Each row is a point on a tangle of strands that fork and nearly touch. The rows are in no order.
(in the rows, 128 means zero)
Two points are linked if the straight distance between their rows is under 107. Some points are linked to none.
<667>: [ 79  64 175 129 205 136 129 129 166 124 144 138  80 112 124 139 115 117
 141 124  75 158 150  89 138 137  64 159 161 117 126 188  78 114]
<110>: [ 77 129  93 151 139 141  99 159 229 104 122  97 126 126 121  80 153 118
 126 135 108 125  90 103 153 145 143 167 160 115 127 101 180 142]
<1475>: [117 170 183 116 125 101 150  85  94 123 119 200 115 149 149 127 119 160
 128 107 137  53 116  96 107 130 137  62 141  79 104 151 132 127]
<329>: [176 153  93  97  99 128  99 174 119 120 125 116 164 137 112 109 137 123
  91 112 192 112 100 146 134 139 185 131 107 159 113  90 167 133]
<1561>: [153 159 126 104 108 129 152 142  33 190 117 135 128 108 182 170 121 149
 140 115 150 154 133 131 121 135 105  79  98 128 151 143 111 116]
<1265>: [107 134  50 117 141 115 133 138 185  95 108 124 152 119 123 100 164  86
 114 115  81 106 111  94 172 127  93 158 151  82 130 117 178  84]
<1025>: [ 88 152 173 164 118 102 148 128 114 175 199 122 126 160 176 165 126 149
 133 146 172 128 147 148  76  99 132  83 130 144 185 167 115 173]
<1855>: [ 93 159 181 153 134 114 122 102 134 136 159 146 103 146 139 134 114 139
 122 115 146  81 135 108  95 109 135  63 156  99 126 145 102 177]
<1014>: [ 98 101 130 122 142 116 155 104 127 118 100 144 118 114 135 126 132 123
 131 132  74 111 125 109 137 127  97 149 140  98 125 163 143  80]
<84>: [220 177 128 140 110  94 130 118 118 125 156 140 153 163 118 132 143 139
 116  89 191  73 135 162 123 140 161 116  84 158 132  65 158 161]
<684>: [194 121  86  89 147 129 160 111 106 102 101 186 158 145  89 120 121  99
 109 103 101 105 131 105 127 133  95 137 115 111  75 121 112  83]
<1542>: [124 158 145 147 178 118 102 108 167 129 145 117  89 152 126 154 115 109
 107  80 150 101 166  91 143 135  90  65 151  67 132 124  74 190]
<1838>: [ 71 110 116 130 177 163  99 145 182 122 119 101 101 107 121 120 142 118
 140 131  84 142 123  92 168 136 111 142 157  86 118 133 124 138]
<1750>: [132 149 118 118 110 155  76 120  71 158 105  65 134 112 133 171 110 130
 133 124 147 173 136 146 151 117 118  85 130 144 131 120  91 154]
<882>: [107  83 155 152 121 121 171 138 181  92 141 166 129 144 102  69 135 147
 132 166 115 115  94 125  99 136 149 193 155 149 133 146 169 117]
<1251>: [160 156  91 108 112 110 137 148  90 165 128  65 163 118 182 170 152 135
 142 111 151 139 157 163 164  98 107 156  98 160 188  89 148 137]
<1174>: [123 195 151 114 102 119  52 104  86 134  91 118 144 138 133 156 105 161
 119  96 182  79  99 131 133 135 181  50 128 124  92 107 120 169]
<362>: [101 150 163 129 122 124 124 100 109 129 116 149 117 128 133 124 117 144
 131 123 121  85 118 101 115 121 134  81 144  99 114 141 123 140]
<1263>: [ 81 136  79  84 123 121 119 149  84 167 103  87 147  81 179 152 140 121
 145 125 131 146 116 115 154 113  89 115 141 104 198 174 158  94]
<1342>: [ 82 138 125 115  98 127 126 160 110 143 102 116 138 111 147 116 156 159
 136 151 140 119  64 123 134 126 170 138 116 135 155 154 180 108]
<1834>: [152 142  63 121 131 122 102 159 204  77 137 105 166 145 104  66 140  77
  98 107 132  90 122 124 149 135 124 151 160 108 117  66 186 133]
<1028>: [206 110 123 103 110 175 143 165  78 137 154 143 132 110 106 126 135 113
 105 150 167 193 137 200  98 137 156 166  69 203  95  96  75 121]
<1053>: [ 62 139  92  96 122 128  91 136  89 148  86  99 131  88 152 142 131 120
 131 119 130 122  89 101 156 124 104  94 154  87 163 177 147 106]
<312>: [127 132 166 136 134  90 217 104 177 109 170 183 132 170 163  96 151 140
 135 139 100  85 170 119  96 119 135 148 115 119 157 138 195  97]
<1110>: [139 139  93 156 136 131  77 142 226  80 130  95 137 150  87  81 134  99
  94 109 132 109 125 119 160 152 149 144 153 116  97  68 159 160]
<265>: [158 134 147 165 119 137 101 101 137 148 163  58 113 132 129 149 141 129
 152 145 128 163 160 172 139 103 121 136 109 163 162  90 109 168]
<210>: [114 176 126 100 113 113 106 117  60 159  95 139 135 118 152 153 103 138
 126  97 161  97 110 100 125 129 109  42 139  90 136 150 114 138]
<143>: [ 71 117 156 164 168 140 126 132 168 154 169 108  84 136 136 150 127 124
 129 138 143 144 146 107 107 113 118 111 145 114 155 166  80 180]
<1290>: [144 131 103 133 126 120 178 131 160 138 152 102 141 133 151 124 140 119
 144 143  94 138 165 133 120  96 113 169 107 128 167 104 143 110]
<1204>: [195 118  93 117 116 138 138 150 171 109 169  86 148 150  91  87 132  92
 116 146 138 141 149 179 127 115 128 177 117 155 144  67 146 135]
<791>: [129 119 200 133 131 107 177 114  58 162 154 195 115 134 162 155 102 156
 150 141 124 122 148 135  83 133 111  91 116 127 124 174  91 122]
<677>: [176 165 149 123 112 139 122 100  45 164  98 178 126 148 131 169 103 169
 134 104 145 132 120 137 100 161 157  67  92 137  71 111  72 144]
<536>: [ 55 144 148 170 148 119 114 137 171 161 177  96 101 146 161 160 136 134
 121 131 174 131 131 111  99 106 133 104 139 126 186 170 107 190]
<1696>: [119 121 175 140 116  94 188 116 141  70 129 215 115 162 116  81 149 175
 112 122 149  54  85 107 111 149 175 135 138 112 121 152 190  99]
<1782>: [126 143 198 164 100 118 168 130 107 102 139 205 112 151 120  93 128 203
 135 128 175  90  89 125  93 145 218 106 111 146 114 127 147 146]
<1818>: [152 109 104 123 174 151 127 110 135 129 116 108 101 102 118 160 105  97
 143 100  78 177 197  99 157 132  66 114 150  89 124 107  72 140]
<958>: [ 82  85 129 124 155 152  93 116 102 126  83 129 107  81 102 141 100 117
 138 124  77 165 123 101 156 137  91 129 157 114  97 165  82 115]
<1284>: [108  97 142 118 120  94 206 146 108 119 121 178 107 123 151 124 164 149
 116 139 130 105  80 140 108 149 158 171  97 121 154 173 183  61]
<620>: [104 105 129  95 145 111 130  86  85 125  66 167 101 106 127 153  97 112
 124  97 103 117 131  93 141 142  49  86 165  72 109 179 108  80]
<1257>: [157 169 177 151 108 111 174 117  82 126 143 219 116 153 139 129 130 186
 130 102 160  81 104 125  87 144 193  83  93 131 101 109 132 139]
<389>: [ 79 138 162 156 137 159  43 128 152 138 139  60  93 123 109 142 127 135
 123 128 163 135 111 136 139 123 162  91 146 136 126 122 101 200]
<174>: [ 68 119 169 132 109 124 141 132 117 128 117 143 117 119 142 113 145 168
 145 161 132 100  74 120 111 127 171 123 133 122 146 168 170 114]
<992>: [ 87 174 103  85 110 118  77 138  67 149  71 111 153  97 159 147 121 136
 123  99 158  88  91  97 155 128 127  69 138  98 143 154 148 127]
<1231>: [193  97 117 111 109 171 142 163 121 123 152 101 149 124  85 116 126 110
 116 174 147 194 144 202 123 119 139 186  89 193 113  96  89 127]
<642>: [121 122 214 147 132 123 145 101  79 139 140 182 113 134 131 144  93 161
 149 138 120 109 131 127  84 122 126  89 135 134  98 155  72 151]
<1658>: [178 140 157 157 110 137 147 110  98 160 165  88 126 137 145 160 127 143
 156 149 126 164 166 182 119 107 118 123  95 161 151 104  96 152]
<919>: [139 144 154 121 108 149 108 112  51 151  88 147 131 122 124 159  94 161
 138 133 136 145 112 133 118 143 154  79 107 140  79 135  74 140]
<133>: [140 153 125 107 105 159  70 109  43 162  76 105 136 115 125 179  88 148
 129 123 158 176 124 141 136 137 136  55 125 138  92 134  66 147]
<1788>: [164 133 126 118  83 156 142 183  87 136 150 142 125 116 127  99 156 136
  96 140 197 169  95 171  99 139 199 151  83 199 130 109 137 135]
<825>: [ 83 161 140 151 120 136  45 128 175 108 107  87 122 125 117 111 124 138
 115 112 147  96 102 116 150 136 178 100 152 120 105  96 151 175]
<408>: [ 69 114 148 100 122 100 176 136 104 135 111 145 108 118 179 141 158 153
 131 144 131  97  76 137 116 143 153 138 112 100 170 193 198  66]
<1694>: [142  58 139 103 132 130 186 171 155  97 161 162 134 127 102  64 137 117
 134 175 116 133  94 161  98 139 126 222 132 159 145 143 162  87]
<798>: [196 179 158 158 109 100 127  94 113 142 157 123 140 161 139 153 131 154
 139 105 155  84 147 160 123 131 146  96  91 143 135  75 135 163]
<1523>: [ 91 180 145 127 105 124  56 119 132 114  92 114 137 127 126 121 115 149
 116 103 156  70  93 107 137 127 181  72 147 110  98 109 147 163]
<284>: [ 72  84 184 120 142 104 175 111 111 131 125 155 105 126 163 143 128 141
 139 154 102 110 114 136 101 129 121 142 135 119 151 202 152  79]
<729>: [ 63 150 146 139 112 147  53 142 113 154 129  62 122 117 137 152 129 142
 121 131 180 128  94 135 128 102 156  89 152 152 149 142 118 187]
<859>: [ 70  82 168 149 202 141 141 138 183 144 171 128  84 133 133 143 122 119
 140 144 114 158 160  96 117 125  92 144 146 114 146 183  75 158]
<1246>: [128 135 174 114 130  94 196 121  59 176 165 195 117 141 193 151 122 143
 143 131 126 125 162 137  91 140 109  87  94 113 157 176 136  97]
<253>: [162 121  31  79 121 154  83 147 103 119  84 118 181 110  88 143 114  93
 104 128 124 173 120 124 172 130 135 132 126 121  68 121 104  82]
<69>: [100 117 100 111 175 138 115 103 164  93  86 145 100 112 116 127 136 103
 118  89  59 112 137  66 192 153  61 127 170  60  83 142 124 101]
<1530>: [ 78 130 169 139 128 118 156 123 119 163 171 134 116 138 172 140 127 138
 145 156 143 120 142 128  85 103 129  97 135 125 171 179 129 140]
<1660>: [135 113  92 157 141 145 120 149 224 100 147  85 121 142  95  94 141 101
 121 135 102 148 138 133 144 130 127 184 137 128 129  74 141 150]
<1704>: [128  55 164 139 141 119 156 155 172  81 145 157 136 123  84  80 122 122
 133 164  84 150  91 146  98 137 110 226 148 184 127 154 123  85]
<1729>: [166 128  64 128 118 126 117 148 177 117 149  60 154 134 114 120 149  96
 124 129 123 150 150 159 156 101 112 186 115 151 167  66 147 134]
<590>: [171 155 107 121 152 109 166  84 144 124 129 144 131 139 166 136 117 101
 132  88  79 105 212  92 133 117  62 101 134  73 136 105 126 106]
<138>: [121 143  60 120 122 124 101 151 154 133 122  51 156 109 153 148 152 111
 139 110 118 137 147 140 170 100 109 173 129 139 177  80 157 137]
<953>: [ 66  95 130 145 130 182 110 151 165 144 134  74 107  96 133 124 136 138
 163 180 100 189 110 142 124 109 137 179 139 161 150 139 121 146]
<1869>: [131 139 147 135 115 134 145 134  87 176 162  88 126 127 171 162 122 138
 150 148 138 158 155 156 106 100 112 104 121 146 172 142 102 146]
<373>: [168 122  98 156 150 148  63 111 182 121 142  50 110 123  89 146 144 100
 138 123 110 188 170 148 192 129 120 163 108 138 135  70 100 163]
<944>: [133  98 123 167 122 163 104 138 177 112 132  82 121 124  79 115 121 120
 129 164 108 189 144 160 136 124 146 182 123 171 104  97  98 154]
<1197>: [183 106 131 104  97 166 137 170  65 123 152 179 116 100 122  98 141 120
 103 135 177 167 112 174  77 149 188 151  79 198  91 109 106 117]
<1012>: [187 116  83 131 153 145 128 111 175  81 126 135 143 148  73 110 118  77
 105 106  88 124 166 116 138 120  98 151 137 114  69  77 107 124]
<1261>: [110  99 196 154 138 121 156 108 127 121 132 159 116 124 127 119 115 150
 150 149  88 116 132 120  99 119 125 144 134 147 115 153 110 119]
<903>: [142 105 149 130 116 105 198 133  38 155 120 198  98  94 172 154 144 145
 130 120 119 147 110 145  96 155 132 153  65 155 134 168 111  70]
<1426>: [165 104  89 135 167 142 148 109 153 110 118 120 122 115 105 138 115  94
 138 105  51 165 190  99 156 119  70 161 134 104 105  95  84 119]
<565>: [121  75 168 164 148 131 143 134 184  93 136 149 120 123  88  92 119 129
 137 151  68 149 124 121 109 126 114 201 143 172 103 135 105 116]
<528>: [ 44 101 133 136 133 142 120 133 105 164 129 112 104 103 139 148 122 126
 139 160 138 162 106 115 111 108 111 116 152 127 165 205  92 138]
<256>: [102 168 111 109  99 117 108 162 101 145  98 100 161 112 162 132 149 154
 128 115 156  92  91 119 144 121 162 121 113 140 153 121 178 130]
<1555>: [ 70 103 135 120 158 112 128 103 120 136 101 160  85 111 125 148 107 106
 113 108 120 125 138  81 135 136  58  89 170  77 128 198  94 111]
<907>: [137 134 131 113 110 126 178 138  39 179 116 156 115  96 175 154 139 150
 140 130 130 154 114 131 118 140 128 122  77 139 146 160 121  93]
<552>: [203 100 119  95 124 158 142 158 151  95 161 125 145 145  86  62 115  97
 119 153 129 132 144 173 110 135 141 170 128 148 102  74 145 127]
<1371>: [ 91 110 163 143 141 151  98 110  89 144 110 133 102 107 105 149  81 128
 135 130 124 157 132 112 114 125 105  87 152 128  97 159  45 161]
<193>: [134 167 145 127  79 135  80 145  93 127  96 128 143 133 123 135 125 174
 105 126 193 124  76 133 128 146 227  89 100 159  86 117 135 147]
<724>: [128 161  99 121 107 114 134 152 139 122 114 115 165 129 137 112 147 136
 121 119 137  89 105 114 134 120 151 134 115 125 146 111 178 121]
<1550>: [138 125 121 118 112 162 129 130  61 164 111  87 134 101 136 167 109 136
 152 148 119 201 149 152 135 113 104 117 119 151 139 135  77 131]
<1481>: [173 126  92  91 142 119 145  84  91 112  60 189 148 136  99 141 108 117
 117  89  89 110 127  88 142 151  79 121 127  98  68 139 100  73]
<1451>: [ 84 140 138 143  89 135  94 151 145 107 100 123 141 133 108  90 131 161
 120 153 149 113  69 114 130 139 200 127 139 141 110 128 169 140]
<1827>: [124 159  54 125 130 107 110 152 189  94 108 105 172 124 133 100 152  95
 112  95 109  79 122 105 162 123 113 149 143 100 138  87 184 123]
<967>: [ 91 148 139 124  81 144  86 164  92 130  87 123 143 117 124 117 137 172
 116 150 170 135  61 122 135 141 216 111 112 152 106 142 148 131]
<1264>: [218 153 105 148 117 129  54  59 109 147 132  82 141 137 100 168 125 114
 148 113 137 174 177 161 174 128 103 114  94 159 121  77  80 158]
<452>: [216 152  75 137 126 122  67  82 143 119 127  86 157 146  82 148 127  95
 121 104 140 142 170 152 167 124 118 130 100 144 110  65 106 140]
<498>: [ 67  76 137 118 212 159 115 148 184 123 131 117  90 112 115 136 134 118
 147 137  80 153 132  84 171 141  77 151 167  81 127 171  98 135]
<1684>: [105 140 157 158 167 108 139 105 147 146 146 158  85 154 129 158  99 114
 107 101 140 131 181  85 116 129  73  67 153  82 123 155  58 174]
<847>: [ 94 132 120  88 116 101 170 139  61 160 100 138 115 101 189 153 154 140
 127 120 133 114  92 127 133 146 130 121  96  98 174 184 178  63]
<474>: [100  89 170 143 121  96 182 125 165  74 121 188 114 153 115  87 145 162
 120 144 124  77  80 121 108 148 154 174 154 128 125 166 189  88]
<1836>: [ 92 100  82 112 116 131  97 158 141  90  86 140 155 119  87  91 139 101
 105 158 123 128  57 122 157 151 149 150 152 119  81 145 162  84]
<1809>: [118 175 154 154 108 115 101 107 181  80 111 146 131 157 105  86 122 154
 104 101 146  58 106 102 128 137 183  93 155 110  93  90 165 165]
<1430>: [149 112 137 129 116 151 171 141  74 158 124 120 139 103 135 153 119 146
 154 164 102 188 146 155 120 116 114 159  89 167 133 136  80 118]
<1191>: [106 122 107  97 120 134 145 135  65 167 101 109 131  89 157 152 122 128
 150 140 119 163 130 120 140 120  92 110 127 111 165 171 124  93]
<145>: [177 183 136 133 100 118  62  92 101 137 104 117 151 156 115 161 117 155
 119 101 177  99 114 148 138 145 183  75  99 147  84  84 115 159]
<1624>: [121 122  61 103 112 141  91 157 120 110  86 122 171 114  91 116 129 104
 107 145 121 151  89 118 166 132 148 137 129 123  81 133 136  89]
<1473>: [164 108 120  99 119 123 195 174 120 114 164 178 123 127 124  68 158 119
 114 134 151 109 100 142  98 140 157 173 104 138 150 125 183  93]
<1395>: [ 57 100 143 133 151 136 145 125 203 131 158 126  97 123 172 113 151 129
 155 163 101 126 119 114 105 116 125 167 146 111 173 167 186 111]
<1634>: [201 150 112 137 134 134  89  64 102 146 117  98 120 135 114 174 100 112
 146  94 121 156 185 147 145 135  85  79 118 119 121  82  75 156]
<754>: [129 126  68 110 144 105 163 106 160 103 104 141 140 120 140 120 151  91
 117 106  62 104 146  92 164 127  64 151 144  70 133 138 165  63]
<1435>: [ 93 136 153 101 123  90 176 125  57 178 138 171 116 131 185 159 125 134
 128 132 156 121 131 125 101 139 106  71 111 101 174 205 143  91]
<1292>: [181 143 122 129 132 124 131  90  85 163 125 128 118 132 136 181  85 117
 147 101 128 156 189 135 113 127  57  54 137 102 132 108  72 145]
<1042>: [133 116 102 131 152 167  87 113 126 130 107  82 108 100 103 159 102 106
 138 114  91 188 169 118 166 133 101 116 143 108 108 107  74 153]
<618>: [163 113 121 166 133 150 100 110 185 134 163  48 102 129 107 138 150 110
 152 148 111 191 172 168 162 112 117 180 106 161 162  76 102 164]
<840>: [221  95 128  78 147 157 139 144 137  82 143 166 150 141  81  67 108  91
 123 132 111 115 148 153 110 141 126 160 131 140  64  76 134 103]
<742>: [ 77 164 144 136 114 117  94 138 105 157 138  92 132 126 161 151 128 141
 125 119 178  95 109 122 116 101 138  77 150 129 165 149 126 173]
<434>: [136 172 204 145 117 100 172  95 112 113 152 211 118 165 147 116 126 187
 137 112 145  53 125 113  94 129 173  71 128 104 108 124 145 136]
<537>: [114 166 180 120 134  89 175  85 127 125 156 193 124 160 175 121 131 138
 126 111 120  55 160 102 102 122 121  72 137  84 135 154 160 116]
<971>: [143  83 143 121 124 134 181 160 167  83 173 164 135 151 106  33 130 135
 131 168 136 113  98 147  93 149 159 201 158 146 146 130 183 127]
<876>: [184 146  97 103 100 126 132 177 118 134 149 101 155 136 125 113 152 122
 104 121 187 128 117 168 130 123 159 159  92 178 152  80 165 139]
<1258>: [110 172 162 167 115  81 126 114 110 167 182 129 127 164 169 172 112 140
 118 112 180 100 157 138  91 107 114  56 136 118 172 149 105 183]
<304>: [ 82 137 146 122 120 117 161 139 172 148 167 116 134 134 195 113 149 151
 163 164 132 116 125 134  94 106 151 158 120 138 203 149 205 115]
<126>: [182 139  76 141 130 134  54 108 179  99 120  83 146 143  74 128 126  88
 101 110 136 137 148 140 166 131 138 132 122 130  88  69 119 141]
<355>: [135  87 160 124 131  91 212 139  82 125 128 196 105 113 151 140 149 140
 120 129 113 123 101 147  96 149 137 180  79 150 138 177 138  57]
<1076>: [139 162 118 118 108 105 154 160 111 164 142  88 158 127 192 147 159 152
 139 119 160 109 136 154 135 102 143 154  97 164 190  99 178 136]
<1255>: [197 168 118 123  97 137  92 120  82 149 115 118 150 145 115 163 131 146
 105 111 185 144 115 165 134 144 180 103  77 172  88  96 105 141]
<1528>: [172 145 100 106 117 119 168 163 122 116 139 154 151 139 119  95 149 120
 110 117 149  93 108 122 115 129 153 141  99 129 135 106 172 109]
<1710>: [ 65 135 201 130 110 121 137 124  82 134 128 165 107 126 145 121 133 178
 142 152 163  88  73 120 100 125 181  81 137 118 136 181 138 137]
<1554>: [ 88 138 151 126 132 100 181 115 178 127 159 150 131 149 184 103 154 140
 147 148 110  91 140 119 100 115 140 149 123 114 183 154 214  95]
<1210>: [182 160 117 131 119 120 157 111 107 136 124 129 150 143 131 143 121 134
 131 113 118 113 148 126 120 119 126 111  97 122 118  94 121 127]
<127>: [ 75 128 135 150 120 142 121 137 105 174 149  87 115 118 153 163 124 131
 135 150 158 167 130 128 105  99 111  98 143 139 176 173  88 162]
<1619>: [ 81 104 126 160 124 184  75 152 180 129 123  59 108 107 108 121 131 137
 141 168 113 195 114 149 146 126 159 167 136 162 117 114 116 161]
<787>: [ 81  90  76 135 155 131 125 146 204  81 111 136 124 123  95  87 159  88
 117 139  80 128  82 105 170 152 101 186 173 110  96 128 162  92]
<851>: [165 139  87 157 157 128  52 124 221  91 132  68 128 144  84 117 146  93
 112  98 128 126 152 129 196 149 130 152 123 117 114  54 138 166]
<774>: [ 75 148 203 151 117 112 140 108  99 138 160 174 107 147 138 133 114 164
 133 141 161  84 109 117  81 109 159  63 152 115 128 172 107 166]
<786>: [ 77 129 115 137 142 154  93 145 173 134 130  73 113 109 142 124 142 122
 145 132 108 136 121 113 140 115 130 138 145 115 154 121 141 148]
<259>: [121  94 137 130 151 102 167 111  93 163 131 171 110 115 143 169  88 104
 142 128 114 182 200 113 105 121  35  86 143 115 152 181  74 107]
<1245>: [144 124 167 143 112 117 174 139 128  80 139 205 125 159 101  66 134 171
 115 131 169  82  88 117  98 149 195 135 127 136 113 129 166 130]
<6>: [141 110  99 147 149 142 156 129 190 131 159  80 115 127 142 133 140 104
 151 141  76 170 181 138 133  99 104 184 119 127 168  90 120 129]
<824>: [125 139 183 135 142  96 196  81 159 108 164 190 119 168 167 111 135 135
 132 123  89  69 184 105 101 120 113 113 130 105 127 143 163 108]
<47>: [ 70  83 164 131 138 111 170 113 165 111 126 151 107 130 153 119 145 140
 143 158  91 105 104 130 108 130 126 175 143 122 150 181 179  81]
<1851>: [ 87 120 141 130 126 133 121 112 121 121  97 139 119 113 121 116 126 135
 133 137  96 110 102 105 135 128 131 124 141 106 108 152 135 115]
<558>: [ 67 100 183 125 128 114 164 125  80 160 144 156 110 124 163 147 127 148
 145 169 141 127 110 138  88 121 130 112 127 129 163 216 123 109]
<319>: [111  92 162 141 169 160  88 112 113 125 105 129 103  93  93 147  80 122
 141 118  80 176 149 106 135 137  93 123 151 138  82 145  39 144]
<1588>: [100  90  92 140 144 140 127 142 167 105 109 125 131 109  95 105 138 104
 131 146  71 154 113 112 152 126 108 182 146 126 101 129 128 102]
<711>: [146 119  77 138 136 161  74 115 151 117 112  61 128 107  92 156 120 102
 127 125  98 195 160 139 180 128 127 144 125 131 104  86  89 143]
<1213>: [143 105 110  86 143 105 153  84  76 113  41 177 124 114 123 162  98 122
 122  89  81 116 124  99 152 158  55 114 144  83  93 165 115  53]
<606>: [ 76  96 119 127 145 158 110 134 111 151 117 101 106  85 128 144 116 116
 147 142 101 178 131 114 138 116  96 128 153 122 143 167  91 133]
<1149>: [ 87 128 149 166 145 117 124 114 116 162 129 141  89 127 115 165  93 124
 116 117 148 155 150  95 112 124  87  69 153 106 125 167  43 174]
<685>: [ 70 120 114 150 111 135 109 149 190 102 111 123 135 132 109  71 141 137
 122 156 123 120  67 111 134 145 168 160 164 129 122 127 181 134]
<1154>: [143 169 116 120  82 121  85 171 100 130 108 121 157 133 137 125 145 158
  91 109 213 110  81 140 136 143 215 118 101 176 116  99 167 149]
<1657>: [157 177 183 156 114  97 118  95 103 151 176 132 125 161 156 160 117 155
 139 106 164  77 148 158 102 119 133  57 125 119 144 107 120 178]
<393>: [119  84 124 136 146 133 142 123 123 115 103 136 133  99 101 129 114 118
 141 141  61 163 129 120 139 123  92 181 132 144 106 147  95  91]
<1478>: [168 137  48  98 111 158  65 116  93 135  62  96 170 112  99 174  97 118
 112 115 130 190 138 129 172 135 144 108 125 133  68 117  74 105]
<1807>: [ 58 155 145 137 156 145  45 147 171 125 124  79 100 120 119 127 131 131
 113 106 158 101 101 101 149 133 152  87 161  96 126 127 117 196]
<985>: [ 81 149 107 135 171 137  80 160 228 103 119  86 123 122 142 104 157 119
 132 102 106  93 111  91 175 142 125 138 158  82 135  97 168 158]
<124>: [235 131 110 111 129 139  82  99 167  88 144 128 153 172  65  94 114  91
 101 111 157  97 153 160 125 141 151 115 129 129  68  60 130 138]
<1018>: [237 153 107 114 111 105  95 129 130 122 165 113 161 159 104 107 146 109
 112 103 206  89 145 180 143 136 148 143  90 172 135  54 166 157]
<767>: [148 117 101 120 125 134 138 150 192  75 147 141 151 156  94  41 137  95
 104 134 121  92 111 120 123 142 135 159 171 112 110  96 185 126]
<806>: [197 139  93 109 101 106 105 156 138 131 153  89 166 148 123 105 158 114
 107 118 209 102 135 189 157 126 147 177 103 186 165  62 186 164]
<600>: [119  98 111 131 131 135 170 130 137 137 129 118 131 108 135 126 133 123
 153 159  73 160 147 131 127 105 102 182 118 134 150 140 123  95]
<1439>: [111 154 152 127 110 115 157 154 134 165 169  94 142 135 201 137 154 164
 157 147 159 113 133 153 102  99 158 144 108 166 202 121 183 139]
<277>: [140  82 152 120 135 126 108 134 152  57 111 191 142 147  64  77 112 118
  99 130 111 105  92 108 122 149 131 157 161 148  48 138 127 100]
<43>: [135  99  99 147 137 165 118 130 149 124 125  76 124 103  98 141 123 110
 144 150  78 201 163 146 151 114 114 175 121 150 119 100  85 139]
<823>: [154 104 109 144 161 129 177 108 169 124 148 120 118 128 136 130 126  99
 146 124  57 155 205 113 134 107  78 175 125 113 137 104 105 110]
<1468>: [ 77 105 122 139 134 152 138 141 187 142 148  95 107 111 155 116 144 131
 159 166  97 153 123 126 117 105 128 177 135 131 169 136 157 128]
<1275>: [120  82 129 107 125 122 118 148 130  69  98 178 145 134  77  87 129 114
 100 144 129 105  63 122 135 159 148 155 149 126  66 152 156  84]
<1241>: [143 139  93 114 130 110 164 110 128 115 102 148 148 128 132 120 137 113
 122 115  88  96 133  97 144 121  99 135 122  88 125 133 153  84]
<1194>: [191 173 131 122 108 130 145 115  49 175 122 141 133 138 155 175 112 155
 140 102 141 136 141 149 114 143 124  76  87 132 118 105  95 138]
<763>: [ 89 157 137  94 115  93 148 145  64 174 133 143 131 115 199 149 143 147
 132 119 164  96 107 118 118 127 131  83 113 110 190 185 167 105]
<1508>: [206 101  94  63 155 153 132 136 114  89 117 179 160 139  80  94 116  82
 114 117 104 112 132 131 126 137 108 149 126 122  53  99 126  80]
<1170>: [126 123 111 133 135 152  88 105 128 112  81 132 135 117  90 134  97 119
 118 120  91 143 133 106 148 133 130 121 137 120  58 117  90 126]
<41>: [174 117 123 101 100 149 169 183 101 119 170 163 116 121 125  66 150 124
 112 136 171 134 104 159  90 144 183 161  99 167 140 103 163 120]
<1183>: [164 105 115 134 115 153 166 147 117 132 134 110 150 121 101 132 123 125
 137 165 108 180 146 165 121 111 126 180  91 175 122 114  88 124]
<759>: [140  85 143 153 139 142 120 137 179  77 128 155 136 140  66  79 109 109
 111 143  96 131 126 118 116 137 132 173 156 156  65 113 110 131]
<1165>: [203 147  62 112 108 143  52  92 103 140  89  76 166 124  97 182 112 116
 115 110 151 187 152 156 179 130 138 111 110 153  88  95  80 122]
<58>: [114  99 120 111 135 127 155 119  79 165 117 130 117  97 146 157 102 113
 152 141 109 174 171 117 120 117  61 103 141 112 158 173  91 103]
<960>: [175 145  65 109 120 108 147 133 118 152 138  60 163 119 173 167 145 114
 146 110 115 156 187 154 167  94  83 165 105 140 199  82 135 117]
<750>: [117  92  93 126 141 124 155 144 211  72 139 154 130 143 100  55 156  87
 111 143  94  95 100 112 138 145  98 189 180 109 112 121 186  96]
<1806>: [160 127 120 132 132 107 159 115  89 171 146 146 120 134 149 187  90 106
 141 114 132 179 215 129 102 113  37  58 137 107 159 135  75 128]
<1730>: [ 61 165 143 163 129  92  97 133 152 157 162  99 125 143 174 164 138 137
 116 110 196  86 131 123 108 102 136  91 149 130 188 154 126 201]
<894>: [216 160 148 154 120 110 124  80 170  83 151 156 140 188  73  98 119 130
 107 100 165  69 141 142 107 142 162 101 123 130  87  63 138 164]

A fork is a point with three links, a tip a point with one. Leave the first point through the second and follow the links. Name the first fork or tip that comes.
<806>; <876> -> <985>
<256>; <724> -> <642>
<759>; <565> -> <1475>
<1684>; <1149> -> <711>

A fork is a point with three links. Follow the links from the first point to the second and name the forks in between, in order.
<750>; <389> -> <711> <1468>
<1634>; <1426> -> <1834>
<1855>; <1634> -> <362> <1834>
<1292>; <1231> -> <1834> <362>

Follow the links from the first point to the second, and from the first to the third. Name the last point that the two ways share.
<1149>; <47>; <1426> -> <711>
<600>; <1149>; <84> -> <711>
<1264>; <711>; <1183> -> <1834>
<774>; <259>; <1838> -> <1834>
<1014>; <1284>; <1251> -> <362>
<1076>; <1588>; <1183> -> <362>
<1251>; <58>; <1696> -> <1475>
<1838>; <806>; <1684> -> <1468>
